Points on a hilly landscape, in no order, each with its height.
From any point a ball rolls to the lowest of the 2 points nearest to it. It stops when none of these is lower. Distance is the straight distance between rows; heights are no part of it.
Sakon: [ 1.13 -1.31 -0.71 -0.28  0.03  1.33  0.04  1.00 -0.39 -0.68 -0.08  0.33
 -1.12 -1.00 -0.27 -0.93 -0.66  0.18  0.83  1.81  1.43 -0.44  0.20 -1.03
  0.13  0.09  1.04]  h=7.91
Ner: [-0.36 -0.37 -0.26  2.53  1.41 -1.98  0.01 -1.99 -0.01  2.00  0.15 -2.31
  2.61  0.09 -1.75 -1.48 -0.14  1.05  0.70 -3.06 -0.55 -1.66 -1.45  1.45
 -1.81  0.83  0.08]  h=4.88
pob: [-2.46  1.89  1.88 -0.46  0.43 -1.70 -0.27 -0.31  0.81  1.09 -0.60 -0.21
  1.57 -0.93  1.47  2.88  1.27 -1.21 -2.62  1.35 -2.26  1.41 -0.16 -0.72
  0.49 -0.82  0.73]  h=2.30
debek: [-0.41 -0.59  0.81  1.34 -2.26 -0.06  0.83  1.14 -1.40  2.64 -0.01  0.20
 -2.62 -1.75  1.50 -6.01 -1.07  0.80  2.61  0.77 -0.29  0.04 -1.21 -0.29
 -0.26  0.83 -0.06]  h=1.80
Kadib: [ 1.01  1.43 -1.78 -0.93  2.49 -1.71 -0.96 -2.87  0.33 -0.02 -0.19 -0.37
  3.76  1.59 -2.91  3.61  0.63  0.63 -0.48 -1.40  1.30 -1.34  1.50  1.73
  0.12  0.57 -0.94]  h=6.00
Nub: [ 1.84  0.65  0.97 -1.19 -2.74  1.92  0.32  1.09 -0.45  0.91  1.15  3.69
 -2.40  0.62  0.48 -2.58 -1.96  1.53  3.08  0.57  1.34  1.68  1.69 -1.04
  1.16  1.16 -2.05]  h=4.37
Zud: [-0.91 -0.19  1.15  1.17 -0.47  0.22  0.69 -0.68  1.06 -1.00  1.28 -1.50
 -1.83  2.59  0.65 -2.60 -0.74  0.92  1.14 -3.56 -2.17 -0.09 -1.08  1.60
 -0.58 -0.51 -0.79]  h=5.09
naz: [-2.59  1.12  1.36  1.75  1.91 -3.89 -0.55 -2.80  1.11  1.88  0.12 -2.29
  3.57  0.00 -0.38  1.84  0.33 -0.02 -2.12 -2.20 -2.89 -1.21 -1.33  1.89
 -0.20  0.24  0.37]  h=3.37
Voz: [-0.97  0.85  0.00 -0.62  0.75 -1.13 -0.23 -1.02  1.32 -1.25 -0.91 -0.34
  1.66  1.04  0.47  3.13  0.68 -0.52 -2.10 -0.08 -1.56  0.09  0.36  0.35
  0.72 -1.12  0.12]  h=3.54
pivez: [-0.80 -1.49 -0.22  2.27  1.79 -1.95 -0.46 -1.09  0.07  1.21 -0.31 -3.14
  2.07 -2.27 -0.58 -0.12  0.27 -0.69 -1.26 -0.55 -0.72 -2.52 -2.45  0.23
 -1.50  0.31  2.56]  h=8.47
repi: [ 1.19 -0.76 -0.02  0.96 -2.06  0.51 -0.57  1.98 -2.95  3.18  0.41  0.70
 -0.74 -3.15 -0.21 -5.30 -0.56  0.30  1.28  1.25  1.61 -1.61 -1.17 -0.56
 -0.52  1.03  0.15]  h=9.16
Mur: [-1.22 -2.86 -0.30  2.15  0.09  0.32  1.28 -0.04 -0.10 -1.20  1.21 -3.40
 -2.31  1.98 -0.80 -3.34 -0.88  0.17  1.37 -2.55 -0.83 -0.48 -2.94  0.72
 -2.60 -1.17  1.08]  h=4.17
Nako: [-1.48 -0.63  0.68  2.42 -0.09 -1.24  0.81 -0.83  0.05  1.93  0.13 -1.97
  0.11 -1.04  0.74 -2.57 -0.59  0.23  0.67 -1.21 -1.67 -0.44 -1.84  0.31
 -0.90  0.38  0.86]  h=3.03
Gov: [ 0.80  0.21  1.14 -0.51 -1.38  0.96  0.78  0.95  0.62 -0.33  0.93  1.77
 -2.47  0.96  1.18 -2.20 -1.69  0.75  1.92  0.10 -0.47  1.06  0.62 -0.33
  0.89  0.43 -1.04]  h=4.96
Sizum: [-1.10 -0.13  1.03  1.14 -0.38 -0.77  0.54  0.08 -0.06  1.78  0.24 -0.78
 -0.10 -1.33  0.75 -2.07 -1.00  0.03  0.67  0.24 -1.42  0.09 -0.86 -0.08
 -0.22  0.49  0.89]  h=3.51
Liri: [ 1.24 -1.56  0.53  0.18 -1.79  1.44  0.92 -0.31  0.21  0.00  1.22 -0.51
 -4.11  3.43 -0.58 -4.68 -0.83  2.11  4.20 -3.71  0.44  0.46 -0.39  0.96
 -1.73  0.04 -2.32]  h=6.70
bipo: [-1.78  1.91  0.99 -1.25 -0.26 -0.31 -0.98 -0.05  1.69 -2.92 -0.88  0.71
 -0.79  1.15  2.77  2.22  0.87 -1.01 -3.30  0.54 -2.70  1.31  0.43 -0.17
  1.11 -1.98 -0.38]  h=3.46
guv: [ 0.95  2.62 -0.11 -1.89  1.47 -1.33 -0.72 -1.87  0.76  0.55  0.17  2.04
  3.21  2.41 -1.87  3.43  0.42  0.55 -0.31 -1.39  1.18 -0.50  2.10  1.23
  0.84  1.30 -1.95]  h=5.26
Zonim: [ 1.05  0.23  1.27 -0.29 -2.21  1.40  0.85  1.50 -0.24  0.86  0.92  2.87
 -2.71  0.02  1.29 -3.12 -1.69  0.96  2.59  0.66  0.30  1.29  0.82 -0.93
  1.21  0.87 -1.13]  h=4.66
Vaber: [-0.96  0.28 -1.92 -0.85  0.25  0.12 -0.53 -0.56  0.37 -2.29 -2.35 -0.32
  2.42  0.33  0.35  4.41  1.61 -1.28 -2.62  2.23 -0.73  0.99  0.54 -0.43
  0.50 -0.58  0.33]  h=3.58
fem: [-1.97 -0.44  1.87  2.78 -0.98 -1.71  1.12 -0.19 -0.71  3.43  0.18 -1.71
 -1.37 -0.85  1.87 -5.29 -0.70  0.21  1.47 -1.48 -2.74 -0.22 -2.18  0.67
 -1.11  0.31  0.01]  h=1.79
vifo: [ 0.73 -0.40 -1.57 -1.47  0.79  1.07 -0.58  1.38 -0.81 -0.17 -1.91 -0.36
  2.28 -2.62 -0.80  2.88  1.73 -1.01 -1.83  2.89  1.84 -0.55  0.79 -1.14
 -0.35  0.63  0.93]  h=6.17
femum: [ 1.72  1.31  0.26 -2.42 -0.79  1.27  0.41  0.97 -0.48  0.16 -0.08  3.52
 -0.19  0.86 -0.22  2.07 -0.33  0.48  0.68  1.53  1.76  1.61  2.47 -1.00
  1.44  0.82 -1.63]  h=3.62
difo: [ 2.69 -3.15 -0.96  0.42 -1.77  1.65 -0.96  1.24 -1.32  0.47  1.46 -0.11
 -2.24 -1.25 -0.58 -4.39 -0.78  0.82  1.97  0.39  3.10 -1.79 -0.93 -0.33
 -0.99  1.61  0.68]  h=8.64
melit: [-1.34  2.66 -0.66 -2.17  0.08 -0.09 -2.05 -1.40  1.74 -4.11 -1.60  1.82
  0.57  2.61  1.00  4.21  1.49 -0.76 -3.30 -0.24 -1.25  0.58  2.06  1.05
  1.88 -0.93 -2.02]  h=4.13
Bute: [ 1.08  2.11  0.39 -2.97 -0.46  1.37 -0.30  0.43  0.49 -0.83 -0.46  3.27
 -0.02  1.62  0.53  2.92  0.13  0.20 -0.54  0.99  0.76  1.56  2.13 -0.79
  1.77  0.50 -1.77]  h=3.18
defe: [-1.41  0.16  0.39  0.37  0.90 -1.67 -0.05 -1.37  1.07 -0.72 -0.37 -1.45
  1.00  0.27  0.58  2.10  0.52 -0.55 -2.12  0.22 -2.28  0.14 -0.79  0.44
  0.29 -1.15  0.84]  h=3.45
fomir: [ 0.37  1.44 -0.46 -0.77  1.21  0.06  0.03  1.21 -2.13  2.88 -1.35  2.38
  2.68 -3.07 -0.67  2.94  1.12 -0.53 -1.39  2.17  2.34  0.71  1.51 -0.97
  0.30  0.95 -0.31]  h=5.52
Gufa: [-1.54 -0.26  1.49  2.04 -1.77 -1.05  1.03  0.64 -1.22  3.08 -0.10 -0.27
 -1.78 -1.83  2.10 -5.53 -0.83  0.31  1.69  0.48 -1.85  0.27 -1.25 -0.17
 -0.50  0.36  0.19]  h=1.12
Tidus: [ 1.61 -1.19 -1.24  1.71  1.23 -0.65 -1.49 -0.81 -0.74  1.77  0.45 -1.49
  2.29 -0.81 -2.40 -1.45  0.14  0.62  1.38 -1.85  2.24 -2.82 -0.96  0.25
 -1.85  1.61  0.21]  h=6.43
fevi: [ 0.57 -0.19 -2.33 -1.20 -0.02  1.07 -0.24 -0.32  0.57 -3.45 -1.57  0.11
  0.82  1.53  0.22  2.98  0.88 -0.82 -1.22  1.54  0.25  0.72  1.20 -0.31
  0.67 -1.07 -0.32]  h=2.62
pize: [ 0.07  2.04 -0.54 -2.04  1.30 -1.29 -1.09 -2.15  1.51 -1.40 -0.56  1.05
  2.79  2.39 -1.22  3.64  1.30  0.06 -1.78 -1.22  0.29 -0.07  2.09  1.66
  1.28  0.16 -1.67]  h=4.83
bidi: [-1.19  1.05  0.90 -0.20 -0.22 -0.10  0.63  1.05 -0.61  2.03 -0.58  1.47
  0.54 -2.50  0.79  1.39  0.50 -0.97 -1.12  2.39 -0.49  1.67  0.34 -1.01
  0.69 -0.32  1.12]  h=1.82
Fetuz: [ 0.17  1.01  0.11 -0.11  0.92 -0.46 -0.51 -1.85  1.21 -2.04  1.45 -0.72
 -0.63  3.46 -0.90  0.68 -0.18  0.90  0.26 -2.97 -0.77 -0.48  0.88  1.85
 -0.29 -1.05 -1.23]  h=5.71
zet: [-3.14  1.66  2.08  0.98  0.69 -2.75 -0.45 -1.36  1.18  1.86 -0.48 -1.39
  2.11 -1.18  1.44  2.27  1.00 -0.96 -2.92  0.17 -3.06  0.25 -1.35 -0.11
  0.28 -0.84  1.16]  h=2.70
sek: [ 0.42  0.71 -0.80 -0.55  1.23 -0.61 -0.03 -1.71  1.14 -1.71 -0.21 -0.83
  1.51  1.68 -0.44  2.53  0.62  0.02 -0.80 -0.45 -0.24 -0.18  0.53  0.89
  0.57 -0.50  0.08]  h=3.08
Ver: [ 1.41 -0.55 -0.35  0.11 -0.32  1.02  0.28  0.62 -0.30  0.24  0.47  1.14
 -0.65  0.03 -0.64 -1.73 -1.44  0.87  2.13  0.19  1.48 -0.23  0.46 -0.75
  0.03  1.21 -0.33]  h=7.63
fud: [-0.20 -2.05 -2.21  0.88  1.58 -0.26 -0.12 -2.15  0.18 -2.34  0.70 -3.23
  0.39  2.56 -2.53  0.95  0.54 -0.24  0.06 -2.18  0.26 -1.29 -1.20  1.72
 -1.81 -1.94  0.64]  h=1.98
vumip: [-3.20  2.89  3.06 -0.24  0.19 -1.74 -0.30  0.13  0.97  2.35 -0.04  0.95
  0.82 -1.01  2.01  2.75  1.12 -1.36 -2.81  0.54 -2.62  1.47  0.05 -0.77
  0.85 -0.86  0.36]  h=1.92
Dagak: [-1.76 -1.47  0.76  3.12 -0.52 -1.30  1.16 -0.22 -0.78  2.86 -0.05 -2.75
 -0.97 -1.67  1.20 -4.87 -0.31  0.44  0.70 -1.15 -1.88 -0.64 -2.68  0.25
 -1.87  0.42  0.97]  h=2.35
rusa: [-1.10  0.15  0.74  0.54 -0.12 -0.06  0.34  1.14 -1.07  1.93 -0.36 -0.13
  0.51 -3.53  0.71  0.29  0.60 -1.04 -1.42  2.80 -0.36  0.29 -0.09 -1.32
 -0.02 -0.15  1.79]  h=1.31
pof: [ 0.18 -1.74 -0.14  2.12  1.00 -0.76 -0.03  0.20 -0.38  1.19  0.07 -2.24
  0.76 -2.25 -0.44 -1.43 -0.10 -0.51 -0.18 -0.13  0.30 -1.85 -1.72 -0.05
 -1.17  0.73  1.99]  h=8.16
pir: [-1.94  1.83  0.59 -1.33  0.85 -1.57 -1.15 -1.16  1.51 -1.01 -1.47 -0.24
  2.39  0.63  0.53  3.94  1.61 -0.64 -3.08  0.46 -1.92  0.57  0.19  0.54
  0.97 -0.87 -0.20]  h=3.84
petud: [ 0.09  2.15 -0.16 -1.29  0.24  0.05  0.54  1.95 -1.90  2.79 -0.79  3.62
  1.48 -2.28  0.12  3.40  1.20 -0.45 -0.81  2.06  1.67  2.28  1.84 -0.83
  1.38  0.92 -1.43]  h=5.17
los: [ 2.04  0.13 -0.26 -2.06 -0.48  1.62  0.68  1.28 -1.02  0.46 -0.35  3.23
 -0.39 -0.92 -0.62  0.93 -0.72  0.55  1.07  1.98  2.54  0.83  1.98 -1.24
  1.03  0.99 -0.67]  h=3.28
pav: [ 0.68 -1.47 -1.17  0.18  1.31  0.19 -0.80  0.28 -0.03 -0.44 -1.34 -2.16
  2.13 -2.72 -0.77  1.81  1.31 -1.45 -2.05  1.61  1.17 -1.82 -0.87 -0.80
 -0.58  0.25  1.90]  h=6.76
riliz: [ 0.87 -0.83 -1.01  0.25  1.33 -0.24  0.17 -0.43  0.35 -0.64 -0.21 -1.38
  0.58 -0.52 -0.83  0.35 -0.10 -0.10 -0.05  0.17  1.09 -1.29 -0.13 -0.17
 -0.56  0.27  1.10]  h=7.39
Mipa: [-0.54 -2.01 -1.68  1.45  1.38 -0.36 -0.08 -1.70  0.13 -3.39  0.13 -3.34
  0.38  1.31 -1.39  1.31  0.49 -0.44 -1.05 -0.84 -0.62 -1.27 -1.29  1.15
 -0.67 -2.45  1.02]  h=1.02
lan: [-0.59 -0.76  1.74  0.83 -1.29  1.50  1.46  1.14  0.88 -1.26  1.28 -0.46
 -4.02  1.46  2.44 -3.61 -1.20  0.34  1.54 -1.12 -2.20  1.25 -0.95  0.30
 -0.09 -0.52 -0.23]  h=5.81
Fogep: [ 0.96  1.78  0.62 -1.97 -1.26  1.49  0.89  2.34 -1.34  2.26  0.23  4.59
 -0.90 -1.29  0.67  1.32 -0.31  0.27  0.57  2.22  1.57  2.46  2.41 -0.98
  1.87  0.68 -1.64]  h=4.45
Galu: [ 1.39  2.05 -1.82 -2.09  2.03 -1.54 -0.96 -2.90  0.77  0.07 -0.18  0.87
  3.95  2.23 -2.94  4.44  0.81  0.46 -0.52 -1.03  2.05 -0.93  2.46  1.45
  0.52  1.13 -2.15]  h=5.65
ful: [ 1.78  0.93  0.67 -2.43 -1.56  2.17  0.42  1.44 -0.48 -0.02  0.62  3.93
 -1.77  0.86  0.26 -0.58 -1.93  1.12  2.16  1.12  1.26  1.71  2.14 -0.74
  1.68  0.86 -1.58]  h=4.04
fini: [ 0.80 -0.97 -0.89  2.44  1.45 -1.59 -0.57 -1.59 -0.70  2.47  0.15 -2.60
  1.88 -0.20 -2.17 -2.43  0.51  1.17  1.67 -3.39  1.06 -2.55 -1.46  1.21
 -2.34  0.99 -0.21]  h=5.62
kozu: [-1.91  0.18  0.83  1.17  1.10 -1.98  0.34 -1.05  0.52  0.96 -0.75 -1.96
  1.91 -1.49  0.39  1.52  0.55 -0.48 -1.96  0.29 -2.07  0.01 -1.15 -0.06
 -0.19 -0.65  1.61]  h=3.09
vasa: [ 0.71 -1.52 -0.54  1.64  0.75 -0.14  0.22 -0.42 -0.41  0.23  0.31 -1.69
  0.02 -0.42 -1.21 -1.52 -0.31  0.55  1.01 -1.04  1.04 -1.37 -1.26  0.01
 -1.15  0.56  0.90]  h=7.79
paf: [-1.66  0.65  0.74  2.09  2.08 -3.54 -0.56 -2.93  0.88  2.00  0.46 -2.77
  3.53  0.78 -1.54  0.76 -0.06  0.55 -0.73 -3.16 -1.65 -1.30 -1.45  2.18
 -0.99  0.25  0.22]  h=3.77
bego: [-0.26 -0.67 -1.16 -0.30  0.78 -0.17 -0.26 -1.80  0.71 -3.39 -0.57 -1.47
  0.74  2.30 -0.55  2.34  0.74 -0.83 -1.48 -0.24 -0.52 -0.37  0.28  0.87
  0.44 -2.01  0.02]  h=2.53
depug: [ 1.59 -0.36 -0.03  0.08 -0.81  0.71  0.22 -0.52  0.63 -0.20  1.43  0.03
 -1.65  2.85 -0.44 -2.17 -0.92  1.18  3.10 -2.75  0.10  0.18  0.54  0.85
 -0.32  0.30 -1.60]  h=7.14
zin: [-0.67  0.56  0.77 -0.71 -0.75  0.54  0.83  1.52 -0.11  0.28 -0.72  0.50
 -1.10 -1.70  1.71  0.95  0.42 -1.04 -0.95  2.92 -0.74  1.85  0.48 -1.64
  0.78 -0.60  1.19]  h=2.29
petuf: [-2.24  2.83  0.53 -2.42  0.20 -0.18 -1.53 -0.30  1.78 -3.35 -1.60  1.98
  0.24  1.74  1.91  3.51  1.31 -1.00 -3.21  0.23 -1.80  1.18  1.23 -0.13
  1.85 -1.59 -0.87]  h=3.80
kes: [ 1.37 -2.59 -1.02  0.01 -0.53  1.70 -0.05  1.80 -0.29 -0.89  0.50 -0.64
 -1.92 -1.47 -0.08 -1.61 -0.63 -0.40  0.21  1.62  1.61 -1.08 -0.89 -0.94
 -0.30  0.37  2.02]  h=8.14
bisag: [-0.50 -2.82 -1.14  1.58  0.53  0.18  0.49 -0.49 -0.03 -1.77  0.76 -3.08
 -1.52  1.67 -1.50 -1.29 -0.33 -0.10  0.33 -1.83 -0.35 -0.91 -2.34  0.73
 -1.92 -1.52  1.61]  h=3.52
Sirof: [ 0.53 -0.76  0.32 -0.18 -0.69  1.44  0.81  0.46  1.08 -3.44  0.97 -0.17
 -3.33  2.43  1.44 -0.89 -1.07 -0.37  0.80 -0.41 -1.16  0.85  0.35  0.03
  0.84 -1.42 -0.35]  h=5.43
Loz: [ 0.08 -2.48 -0.43  1.39 -0.49  1.04  0.52  1.04 -0.01 -1.15  0.72 -1.49
 -3.04 -0.37  0.50 -2.90 -0.71 -0.16  0.93  0.45 -0.17 -0.41 -1.56 -0.45
 -0.44 -0.38  1.72]  h=4.43
vule: [-4.04  4.53  3.89 -0.62  0.31 -2.35 -0.68  0.74  0.66  2.52  0.27  2.90
  0.02 -1.30  1.99  1.98  1.45 -1.08 -2.43 -0.84 -2.19  1.67  0.07 -0.98
  1.03 -0.63 -0.33]  h=2.43
zagi: [ 0.43 -2.66 -0.49  0.58 -1.02  1.84  0.72  1.13  0.27 -2.52  0.90 -0.75
 -3.94  0.77  0.92 -2.63 -1.44  0.10  1.80  0.47  0.10  0.75 -1.00 -0.64
 -0.16 -0.95  1.33]  h=4.82
Mov: [-0.72 -2.07  0.57  1.55 -1.39  1.26  1.19  1.11  0.09 -0.47  0.87 -1.32
 -3.76  1.78  1.08 -4.31 -1.24  0.55  2.71 -1.58 -0.88  0.73 -1.56  0.06
 -0.96 -0.11  0.13]  h=6.12
fazu: [ 0.29  2.28  0.72 -2.16 -0.78  0.98  0.63  2.28 -1.27  2.02 -0.26  4.90
 -0.20 -1.45  1.11  3.18  0.78 -0.29 -0.42  2.32  1.50  2.84  2.65 -1.33
  2.09  0.78 -1.58]  h=4.78
zegis: [-1.03  0.08  0.08 -0.72 -0.38  0.52  0.22  1.06  0.26 -1.23 -1.26 -0.23
 -0.45 -1.51  1.80  2.04  0.87 -1.16 -1.66  3.08 -1.44  2.12 -0.06 -1.45
  0.82 -1.31  1.30]  h=2.64
Remo: [ 0.34 -1.28 -1.28 -0.60  0.36  0.94 -0.58  1.25 -0.63 -1.04 -1.91 -1.39
  1.78 -2.90 -0.25  2.22  1.55 -1.85 -2.32  2.97  1.07 -1.14 -0.42 -1.32
 -0.66 -0.02  1.80]  h=6.46
ranas: [ 0.86 -0.72 -1.19  0.06  1.45 -0.33 -0.36 -0.46  0.00 -0.61 -0.81 -1.57
  2.04 -1.27 -1.00  1.72  0.86 -0.55 -1.18  0.63  1.17 -1.47 -0.17 -0.09
 -0.70  0.61  1.33]  h=7.09
Niz: [-0.14 -0.19  0.06  0.53  0.03  0.00 -0.02  1.00 -1.62  2.49 -0.38 -0.37
  0.91 -4.25 -0.34 -0.47  0.13 -1.25 -1.07  2.43  1.01 -1.13 -0.28 -0.94
 -0.45  0.45  2.00]  h=0.67
fulok: [ 0.09 -1.70 -1.66  0.51  1.36  0.14 -0.25 -0.80  0.36 -3.34 -0.81 -2.46
  0.36  0.63 -0.53  1.55  0.64 -0.62 -1.01  0.29  0.08 -0.71 -0.62  0.35
 -0.42 -1.77  1.29]  h=1.81
novip: [ 0.74  0.84 -1.04 -1.48  0.89  0.56 -0.16  0.66 -0.82  0.76 -1.78  0.95
  2.77 -2.54 -1.17  3.72  1.51 -0.49 -1.54  2.15  2.27 -0.01  1.07 -0.95
  0.30  1.07  0.05]  h=5.87
luz: [-1.26 -0.44 -0.16  2.91  1.69 -2.68 -0.23 -2.33 -0.08  1.87  0.42 -3.78
  3.15 -0.29 -1.68 -0.55  0.15  0.59 -0.31 -2.86 -0.94 -1.99 -2.11  1.57
 -1.68  0.36  0.97]  h=4.33
sel: [ 1.29 -0.68 -0.23  0.45 -0.11  0.54  0.35 -0.49  0.12 -0.33  1.17 -0.08
 -0.79  1.12 -0.60 -1.51 -1.12  0.98  2.25 -1.26  0.56 -0.25  0.03 -0.13
  0.09  0.59 -0.40]  h=7.38
dezi: [ 1.71  1.70  0.14 -1.91 -0.74  1.47  0.61  2.14 -2.35  2.05  0.33  6.01
  0.13 -0.84 -0.15  1.19 -0.87  1.14  1.46  1.86  2.83  1.71  2.37 -0.66
  1.84  1.40 -2.36]  h=4.06
Rog: [-0.35 -1.24 -0.11  1.40 -0.24  0.17  0.72  0.58 -0.10  0.15  0.40 -0.94
 -1.53 -1.07  0.78 -2.16 -0.47 -0.04  0.96  0.47 -0.61 -0.12 -1.26 -0.53
 -0.49  0.14  1.49]  h=3.99
Delu: [ 0.42  1.41  0.11 -0.34  1.07 -1.18 -0.62 -2.25  1.00 -0.41  0.97 -0.41
  1.43  2.68 -1.62  1.11 -0.15  0.89  0.51 -2.71 -0.07 -0.69  1.22  1.89
  0.17  0.31 -1.31]  h=6.01
sofu: [-1.01  0.48  0.57 -0.90 -0.78  0.37  0.21  0.76  1.25 -2.77 -0.86  0.04
 -1.08  0.40  2.65  1.47  0.72 -1.45 -1.74  1.95 -2.42  1.78  0.09 -0.85
  1.03 -1.94  0.19]  h=3.05
teloz: [-2.00  1.25 -0.81 -1.04  0.57 -1.07 -0.88 -1.11  0.86 -0.84 -2.19 -0.51
  3.52 -0.23  0.47  4.82  2.08 -1.43 -3.65  1.31 -1.69  0.99 -0.09  0.06
  0.55 -0.38 -0.15]  h=3.98
zeko: [ 1.07 -0.41  0.06 -0.03  0.28  0.07 -0.94  1.98 -2.41  2.84 -0.47  0.16
  1.82 -4.38 -1.27  0.08  0.38 -1.60 -1.25  2.28  1.68 -1.72  0.02 -0.28
 -0.54  1.00  1.19]  h=1.41
Ruziz: [ 2.28 -0.86 -1.23 -0.61  0.73  0.45 -0.67  0.20 -0.70  0.28 -0.02  0.25
  1.13 -1.13 -2.02  0.35 -0.15  0.30  0.59  0.46  2.74 -1.57  0.34 -0.71
 -0.72  1.23  0.47]  h=7.30
vinom: [ 0.25 -1.67  0.52  1.00 -1.34  1.07  1.00  0.05  0.08  0.20  1.13 -0.66
 -3.10  1.79  0.20 -4.82 -1.02  1.63  3.25 -2.26  0.16  0.27 -0.82  0.33
 -0.99  0.21 -1.19]  h=6.42
dufep: [-0.69  0.53  0.96  0.29 -2.69  1.05  0.91  2.47 -1.79  2.52  0.59  1.71
 -2.30 -2.96  1.58 -3.93 -1.16 -0.04  1.43  2.37 -0.42  1.29  0.00 -0.80
  0.39  0.12  0.74]  h=3.06
vased: [ 2.27 -1.93 -0.17  0.79 -2.00  0.88 -1.00  1.55 -2.48  2.24  0.64  0.52
 -0.79 -2.18 -0.69 -5.06 -0.63  0.73  1.98  0.38  2.49 -2.20 -1.37 -0.28
 -0.85  1.46  0.21]  h=8.93
lik: [-1.36 -1.70  0.70  1.84 -0.90  0.13  1.41 -0.34  0.24 -0.27  1.13 -2.76
 -2.40  2.33  0.09 -3.91 -0.59  0.73  1.75 -3.37 -1.86 -0.12 -2.24  1.40
 -1.69 -0.66 -0.26]  h=4.68
Ratug: [ 1.17 -0.16 -0.53 -0.66  0.03  0.95 -0.34  2.07 -1.62  1.84 -0.62  1.60
  1.27 -3.63 -0.98  0.49  0.02 -0.88 -0.45  2.50  2.53 -0.89  0.72 -0.95
  0.06  0.91  0.50]  h=2.18
nos: [-0.90  0.71  0.74  0.62  0.18  0.01 -0.25 -1.00  1.50 -1.79  1.70 -1.15
 -1.46  3.49 -0.31 -1.31 -0.60  1.16  0.61 -4.33 -1.70 -0.21 -0.29  1.90
 -0.66 -0.85 -1.40]  h=5.39
zasag: [ 0.22 -2.61 -2.11  0.98  0.69  0.50 -0.20 -1.27  0.20 -2.49  1.23 -3.15
 -0.90  2.55 -2.60 -0.45 -0.35 -0.14  1.08 -2.49  0.42 -1.28 -1.63  1.23
 -2.51 -1.74  1.10]  h=2.81
purin: [-0.55 -0.63 -1.74 -0.59 -0.10  0.61 -0.25  0.40  0.56 -3.21 -2.04 -0.67
  0.82 -0.29  1.05  2.97  1.29 -1.56 -1.68  2.33 -0.80  0.99 -0.02 -1.13
  0.44 -1.33  0.67]  h=3.17
debog: [ 0.81  1.38 -0.80 -0.25  2.19 -1.87 -1.09 -3.03  1.26 -0.27  0.85 -0.45
  2.76  2.50 -2.40  2.15  0.32  0.93 -0.31 -2.80  0.30 -1.12  1.34  2.08
  0.11  0.27 -1.23]  h=6.28
sode: [ 0.76 -2.23 -0.38  0.13 -0.89  1.75  1.06  1.14  0.73 -3.90  0.98 -0.26
 -4.45  2.44  1.56 -1.43 -1.12 -0.73  1.18  0.42 -0.23  1.00 -0.31 -0.51
  0.28 -2.04  0.28]  h=5.18
doro: [-1.14  2.25 -0.76 -2.05  1.55 -0.76 -1.99 -2.18  1.57 -3.19 -0.92  1.22
  1.84  3.15 -0.29  4.00  1.81 -0.43 -3.20 -0.94 -0.84  0.05  2.06  1.21
  1.63 -0.66 -1.80]  h=4.44
kek: [-2.93  2.19  2.17  1.40  1.47 -4.10 -0.51 -2.07  0.95  2.93 -0.09 -1.43
  3.16 -0.95  0.48  2.23  0.41 -0.55 -2.61 -1.12 -2.76 -0.44 -1.08  0.88
 -0.17 -0.13  0.87]  h=3.04
delo: [ 2.47 -1.18 -1.14  0.39  1.28  0.03 -1.20 -0.79 -0.41  0.78  0.39 -0.64
  2.09 -1.07 -2.27 -0.28 -0.41  0.26  1.05 -0.55  2.58 -2.50  0.08 -0.12
 -1.29  1.54  0.18]  h=6.95
Dol: [-0.04  0.68  2.27 -0.06 -2.03  1.33  0.66  1.27  1.60 -0.80  1.25  1.33
 -3.88  1.73  2.64 -3.95 -1.61  0.78  2.01 -1.58 -1.68  1.52  0.15 -0.34
  0.68 -0.07 -1.17]  h=5.53
dad: [ 0.79 -0.05  1.46 -0.46 -1.36  1.70  0.59  1.19  1.19 -1.76  1.15  1.35
 -3.54  1.95  2.20 -1.89 -1.39  0.36  1.38 -0.36 -1.17  1.28  0.61 -0.55
  1.11 -0.39 -0.74]  h=5.24
gozev: [ 0.53 -0.26  0.56  0.48 -2.71  0.68  0.63  1.89 -1.96  2.09  0.58  1.45
 -2.75 -1.68  1.24 -5.15 -1.26  1.16  2.52  1.08  0.39  0.26 -0.28 -0.88
  0.23  0.62 -0.26]  h=2.42
zizo: [ 2.17  0.59  0.17 -1.79 -1.28  1.82  0.72  1.62 -1.49  1.33  0.62  4.43
 -0.72 -0.57 -0.44 -0.06 -1.69  1.10  2.10  1.55  3.04  1.49  2.17 -0.79
  1.11  1.33 -1.23]  h=3.67
Ganug: [ 1.45  0.09  0.88 -0.47 -1.23  1.03  0.16 -0.56  0.95 -0.48  1.56  0.64
 -3.12  3.75 -0.35 -3.40 -0.99  2.29  3.75 -4.23 -0.02  0.52  0.88  0.77
 -0.96  0.19 -2.99]  h=6.92
Gol: [ 0.39  1.97 -0.89 -2.63 -0.20  0.96 -0.14  0.02  0.74 -2.10 -1.49  2.43
  1.14  1.55  0.23  4.26  1.17 -0.35 -1.17  1.39  0.46  1.55  2.01 -0.17
  1.66  0.33 -1.55]  h=2.61
dov: [ 1.72  0.30 -0.58 -1.40 -0.36  1.37  0.48  2.03 -1.53  1.00 -0.53  2.28
  0.07 -2.58 -0.81  1.29  0.22 -0.09  0.13  2.54  2.57  0.15  1.39 -1.10
  0.61  0.83 -0.07]  h=2.79
tosi: [ 0.96  0.89 -1.27 -1.88  0.41  0.42 -0.01 -0.55  0.47 -1.79 -1.13  0.73
  1.29  1.35 -0.50  3.45  0.63  0.13 -0.65  0.95  0.95  0.47  1.64 -0.60
  0.96  0.04 -0.96]  h=1.96
koneb: [ 1.78 -2.40 -0.82 -0.18 -1.33  2.29 -0.14  1.88 -0.91 -0.67  1.21  0.58
 -2.92 -0.96  0.32 -2.99 -0.70  0.39  1.45  1.34  2.45 -1.02 -0.52 -0.96
 -0.04  0.73  1.22]  h=8.37

For each start below, name the point where the ball stops.
pize: Niz
Sirof: Gufa
koneb: Niz
pof: Niz
Ganug: Niz
Delu: Mipa
